Each row is a point on a landscape with many peaks, with its height.
From any point a climber takes the steepest step (rise divided by distance) to one of its 5 nearest points. It stops when none of these is higher. Distance is the straight distance between rows; heights are no part of it.
Fub (h 107): [146 148 115 136 147  94 138 160 107 168 190 135 114  78 152 126 152 162
 115 144 124 119 143 136]
ger (h 368): [134 163 104 130 160 101 116 162 115 136 152 116 132 132 145 161 138 122
 102 154 152 119 106 134]
fak (h 567): [116 130 141 113 114 157 139 165 136  87  69 101 145 186 156 156 105 118
 125  96 156 136  57 131]
nok (h 300): [125 135 128 109 151 132  92  92 147  84  82 110 153 217  73 151 123  65
 138 144 110 132 107 143]
Tane (h 246): [127 106 121 130  85 125 155  89 101 181 161 188  82  63 124  80 118 178
 158 135  95 113 231 142]
Pupu (h 134): [121 169 103 111 158 140  98 134 113  73  86 103 157 211 127 189  96  66
 123 166 147  82  65 168]
fot (h 332): [ 97 118 139 141  78 153 171 149 130 120 133 103 117 109 171 135 130 163
 121  96 148 124 100 105]
soge (h 277): [138  76 181 169  77 179 166  85 162 102 136 118 154  52 124  79 106 125
 139 113 132 137 156  98]
konab (h 513): [140 151 100 126 157 113  96 115 144 130 131 125 142 165 101 147 128  91
 116 168 133 127 127 129]
pav (h 474): [113 105 125 137  78 142 152 120 129 137 106 136  94 133 134 110 143 161
 137  88 104 134 137  95]
ravak (h 457): [148  83 178 140 124 145 106  68 170  91 103 110 146 133 104 108 122  84
 124 128 115 171 135  98]
div (h 257): [131 145 145 135 157 104 135  86 169  97 168 104 179 106 169 118  83  79
  97 174 185 125 100 133]
Govum (h 463): [133 135 134  99 145 154 103 107 149  70  55 117 152 229  80 144 123  64
 144 122 109 139  78 142]
besom (h 608): [147 170  86 118 169  95  92 164 102 149 144 150 140 161 101 165 163 123
 120 159 134 114 124 142]
Tet (h 321): [ 88 128 101 137  86 137 165 115  76 160 171 147  63  74 149 107 158 206
 138 114 102  92 170 131]
vele (h 163): [100 140 125 142 127 112 151 166 103 159 166 115  98  87 170 147 159 179
 115 114 128 117 112 137]
loti (h 356): [116 104 151 154  84 159 146 120 159  99  99 109 141 143 136 107 121 133
 123  87 136 146 103  91]
diset (h 40): [135 145 128 140 142 120 152 122 154 141 174 122 146  75 153 100 109 116
 109 162 149 131 149 126]
peg (h 167): [126 151 140 138 148 107 177 146 113 157 212 120 119  40 183 113 140 163
 109 138 142 102 131 145]
vupod (h 279): [ 82 126 119 140 106 129 169 160 101 138 156 108  85  97 173 143 162 189
 125  95 124 109 110 128]
Buku (h 278): [108  99 157 158  62 178 203  97 143 111 158 128 141  43 158  92 106 149
 134 105 133 113 149 102]
balup (h 348): [145 154 116 134 154 113 118 109 152 122 153 116 158 121 143 136 110  86
 107 171 160 131 115 130]
nadi (h 727): [121 113 167 150  84 164 180 107 164 111 155 107 161  61 156  97 101 128
 118 114 163 131 129 101]
roro (h 196): [133 125 163 145 129 136 141  88 183  98 159 100 181  83 159 107  74  88
 108 153 181 131 115 123]
lumi (h 331): [118 159 105 119 156 115 115 172 110 119 129 104 136 158 159 168 122 115
 107 149 167 116  80 147]
gefa (h 423): [136 108 128 127 137 121 104  90 158 125 115 133 140 156  98 120 126 100
 126 136 112 160 156 116]
Fopo (h 433): [161 144 127 134 167  98 107  93 154 152 160 152 146 121 110 113 120  89
 120 178 124 138 178 134]
rebif (h 245): [111 146 129 136 142 113 148 167 122 140 164 100 131 112 178 160 135 143
 106 135 161 120  97 135]
Vigut (h 147): [140  95 166 155 106 149 132  86 173 101 130 104 157 100 126  96 102 104
 118 129 144 154 138 100]
gedo (h 229): [114 129 108 137 103 119 135 116  96 186 168 168  84  79 131 101 148 180
 136 132 102 117 189 124]
zalis (h 479): [132  66 171 162  55 184 163  84 147 103 113 136 128  82 118  83 128 144
 141  89 114 145 149  89]
bur (h 476): [147 156 114 103 203 113  79 220  40 108 112 122 124 157 128 221 155 128
 129 137 140  74  65 186]
sose (h 537): [115 149  86  96 146 103  94 201  63 149 101 142  80 166 117 160 173 191
 148  97 109 105 108 145]
Gevo (h 315): [112  89 128 146  68 166 174  83 118 151 150 163  95  51 127  85 113 165
 154 117  86 117 204 123]
mebi (h 498): [103 144 113 109 134 129 130 209  79 124  86 101  88 155 159 167 150 172
 133  86 124 117  83 146]
vilaf (h 636): [103 133 146 150 102 134 191 131 129 139 187 112 129  52 175 112 119 153
 110 127 144 117 126 121]
panit (h 679): [141  69 176 128  91 161 128  95 152  97  63 132 120 172  93  84 149 126
 151  73  95 168 117  94]
dabet (h 654): [114 128 124 115  93 159 141 167 130 108  56 109 120 187 142 133 132 142
 144  65 125 142  74 114]
kes (h 289): [123 149 104 134 137 109 132 170 103 159 157 124 108 114 146 143 157 163
 122 128 129 119 113 134]
gimiv (h 343): [137 126 138 124 164 120  90  63 161 103 121 131 149 167  78 147 122  53
 129 179 111 137 138 137]
nepu (h 287): [115 142 140 133 130 124 135 131 157 103 142  97 162 133 175 147  92 110
 107 145 186 131  82 132]
sek (h 522): [131  91 139 134 120 130 111 101 154 139  95 145 117 156  87 106 134 119
 143 109 100 166 162 103]
bugu (h 199): [150 116 154 143 124 140 150  90 174 121 148 114 157  60 129  86  88 107
 124 155 137 149 163 115]
kuref (h 197): [141 108 140 144  98 155 171 101 150 145 157 136 121  55 134  81 100 137
 137 136 114 128 179 112]
dokof (h 175): [132 123 125 147 111 136 137 125 156 134 131 114 130 115 139 118 123 126
 118 131 134 146 131 104]
tafa (h 417): [109 146 129  96 145 147 123 182 121  87  86  93 141 190 159 180  94 104
 115 113 175 116  54 152]
Popof (h 297): [143 103 169 140 141 135 110  62 181  81 129 106 164 118 115 113  98  70
 119 154 137 157 131 115]
nim (h 270): [116 153 109 105 153 129 117 191 102 111  95 102 127 179 152 176 129 127
 122 120 148 121  75 149]
fopu (h 247): [154 126 116 128 152  92 101 107 124 185 163 184 123 114 102 106 131 131
 126 155 113 133 198 135]
zev (h 449): [113 113 110 129 101 120 120 103 120 176 118 161  94 142 103 106 140 158
 138 114 102 139 192 112]
Nelum (h 665): [118 145 114 107 177 107  98 223  51 127 103 112 100 144 141 184 163 167
 139 110 123  92  73 169]
dok (h 179): [156 176 132 129 181  87 138 146 119 151 211 129 138  67 170 125 132 132
  97 165 158 111 118 150]
bis (h 494): [138 175  89 101 163 119  85 147 104 120  96 133 143 204  78 173 141  91
 134 164 120  94 101 159]
zisat (h 587): [111 125 141 108  96 164 150 188 128  80  59 104 128 178 172 145 115 150
 134  63 153 124  50 127]
rud (h 362): [ 91 133  95 122 100 127 137 163  90 150 127 125  68 129 146 137 167 198
 138  87 107 109 118 125]
namol (h 360): [130  62 164 151  55 181 176  66 136 115 131 150 121  49 113  79 104 141
 167 106  92 129 190 115]
Genof (h 495): [109 115 148 133  92 154 159 158 142  99 102  94 140 150 171 146 123 138
 116  93 169 139  67 116]
sepeb (h 214): [160  94 171 121 166 118 107  55 176 108 139 131 152 101 100 101  95  68
 137 173 109 163 181 135]
dafi (h 280): [124 157 121 113 139 147 102 111 137  67  73 104 157 217 109 165  89  64
 127 144 139 113  67 150]
Zagel (h 396): [152 172 111 110 199 103  72 203  47 120 150 135 144 145 130 211 166 122
 124 150 142  79  69 179]
Semob (h 418): [ 90 129  94 120  86 122 125 142 104 157 113 145  71 147 118 115 155 191
 138  88 101 118 150 114]
tafur (h 614): [138 143  92 112 156  92  88 132 113 168 109 165 130 183  77 140 156 122
 132 139 120 127 157 124]
Metev (h 142): [107 144 120 142 137  99 147 158  83 164 188 138  80  61 163 138 176 200
 129 126 111 100 130 139]
neduz (h 530): [150 131 119 125 167 106  97  82 145 142 137 153 142 154  93 135 125  78
 122 177 116 134 162 136]
Mil (h 8): [154 144 129 135 148 111 155 120 135 169 181 142 132  55 145  87 113 136
 120 164 124 127 179 132]
dad (h 100): [160 112 140 132 137 115 136  99 142 170 158 166 119  72 112  83 103 132
 146 160 108 137 216 135]
dab (h 352): [118  89 153 156  64 171 172  94 147 120 139 125 130  64 137  85 112 148
 140 105 116 129 158  93]
Nafut (h 5): [112 146 126 126 142 128 113 120 147  75 123  93 167 175 156 175  83  79
 107 167 179 111  66 151]
fino (h 432): [122 153  84  87 140 119 104 191  93 132  77 129 113 188 103 161 149 137
 141 105 125 119 100 144]
tumur (h 619): [124 157 118 124 163 110 124 153 129 115 155 104 148 131 172 167 118 111
 105 155 179 119  78 150]
gavil (h 242): [127 161 136 129 159 101 155 123 141 127 184 106 159  93 175 138 109 109
  92 168 186 119  89 152]
Kiga (h 301): [126 147 109  97 149 133 102 132 131 113  55 131 136 222  76 142 137  91
 146 121 104 140 112 139]
fabuf (h 473): [116 132  95 123 119 121 117 151 119 151 112 134 102 155 117 130 151 148
 129 111 105 133 145 110]
vaba (h 576): [115 111 114 119 104 124 112 118 140 144  86 143 106 181 100 108 142 142
 142  95 101 160 148 107]
Sur (h 506): [138 145 101 127 151  95  99 145 111 174 142 154 124 139 106 141 156 147
 121 143 124 131 151 121]
Nog (h 399): [131 146 102 129 136 114 114 150 131 146 126 131 121 152 123 134 135 130
 121 135 123 131 134 121]
ton (h 520): [142 152  95 118 169  96  96 193  79 153 141 133 112 143 129 175 166 153
 129 132 133 107 110 143]
gegev (h 622): [142  42 183 139  93 157 120  72 154 103  87 139 119 127  96  91 142 120
 140  88  89 174 159  97]
biz (h 284): [118  59 154 141  71 159 149  65 129 146 120 166  91  73 109  79 111 152
 164 108  85 140 216 117]
fasil (h 519): [ 99 126  90  97 116  93  96 143  96 170  72 177  93 188  83 110 153 184
 154  82  99 127 152 131]
vire (h 700): [136 103 144 109 101 161 121 125 145  92  39 124 128 201 103  99 134 122
 152  61 103 162  84 112]
vor (h 357): [118 156 102  92 140 126 115 187 103 123  78 112 118 189 127 159 127 128
 129 103 127 125  84 141]
geb (h 615): [141 106 148 129 122 150 112  99 164  86  76 106 150 190 107 122 128  89
 132 111 116 162  94 111]
mese (h 302): [143 127 140 135 139 124 126  98 167 125 136 119 144 117 122 111 110  96
 121 157 124 154 159 117]
dum (h 413): [143 180 100 122 177  98 102 160 111 121 160 116 150 141 151 183 120 103
  99 175 168 100  77 164]
pibub (h 372): [143 165  83  85 168 102  71 167  79 152  92 170 141 214  59 168 164 122
 153 132 115  93 121 157]
rak (h 219): [140  86 162 144  94 151 139  84 159 123 126 130 131  84 119  90 104 117
 136 123 118 155 172  99]
tamoz (h 275): [ 89 128 120 140  93 144 206 113  84 138 198 137  84  27 172 117 147 186
 132 115  99  87 155 133]
dur (h 244): [135 123 143 134 144 132 105  72 163  78 102 106 159 177 109 141 109  64
 117 154 123 142 109 128]
pade (h 259): [154 127 151 136 156 116 127  76 175 116 152 120 163  99 132 101  88  77
 106 178 137 142 152 127]
Tiri (h 320): [116 126 172 141 102 146 187 115 162 117 179 107 176  43 169  94  82 123
 115 130 177 121 134 120]
feziv (h 566): [127 122 104 121 138 105 102 132 121 164 119 153 113 161  91 121 146 140
 137 123 113 143 165 115]
nane (h 272): [130 116 164 152 110 153 137  95 173  96 143 101 164  96 154 116  99 103
 114 133 166 143 114 106]
vav (h 68): [147 154 124 136 145 104 157 142 104 176 200 154 105  48 154  98 135 157
 118 151 116 104 170 135]
seti (h 525): [112  86 135 135  85 139 121  93 140 146  91 155  94 147  97  90 134 155
 152  90  96 152 174 104]
Dor (h 135): [141 100 172 148  99 158 161  90 166 118 144 123 148  58 130  84  98 110
 136 126 135 150 164 109]
zeli (h 666): [159  23 209 147  78 182 134  70 149  85 118 145 135  49  92  80 123 114
 164 105  95 152 178 112]
kesal (h 233): [131 161 130 138 168  98 135 160 120 147 186 112 130  81 173 142 132 135
  98 158 158 116 105 146]
zitu (h 367): [141 177  86 114 174 111  87 175  82 117 135 125 140 180 110 195 140 101
 117 167 144  88  84 157]
dol (h 398): [129 140 101 106 138 136 110 153 134 111  70 116 136 197 109 148 126 108
 128 119 121 132  95 129]
bolo (h 685): [152 158  91 118 169  97  83 120 119 155 132 165 145 188  72 157 154 100
 122 158 118 113 145 148]
tuv (h 393): [103 108 117 139  73 153 167 118 115 145 149 129  97  79 141 104 135 169
 134 108 111 118 163 103]
Non (h 539): [161 177 110 130 182  90  94 168  90 150 184 149 140 120 127 157 164 128
 117 164 141 104 109 149]
Bisir (h 140): [154  84 157 133 123 130 124  82 155 147 136 153 124  80 102  85 102 117
 148 145 104 164 203 123]
luda (h 580): [111 133 103 119 103 134 137 154 122 131  84 115 116 169 127 130 145 148
 129  94 118 144 107 112]
kuga (h 543): [119 138  97 105 123 118  99 149 115 140  73 141 111 199  92 126 142 142
 145  92 103 142 126 121]
pudit (h 640): [109 109 127  96 109 126 111 124 129 141  48 158 103 208  81  97 137 147
 158  52  89 163 131 115]
gul (h 397): [139 157 131 141 191  82 109 192  79 144 183 117 122 101 161 179 163 150
 113 149 153 109  74 164]

Two climbers start at each pair of points below. Name the first point that both come to, or write never.
vav and dok | never
fopu and dokof | feziv
Semob and vor | vire

Where does a climber stop that starts at each point below?
dafi | vire
dol | vire
Popof | vire
tafa | vire
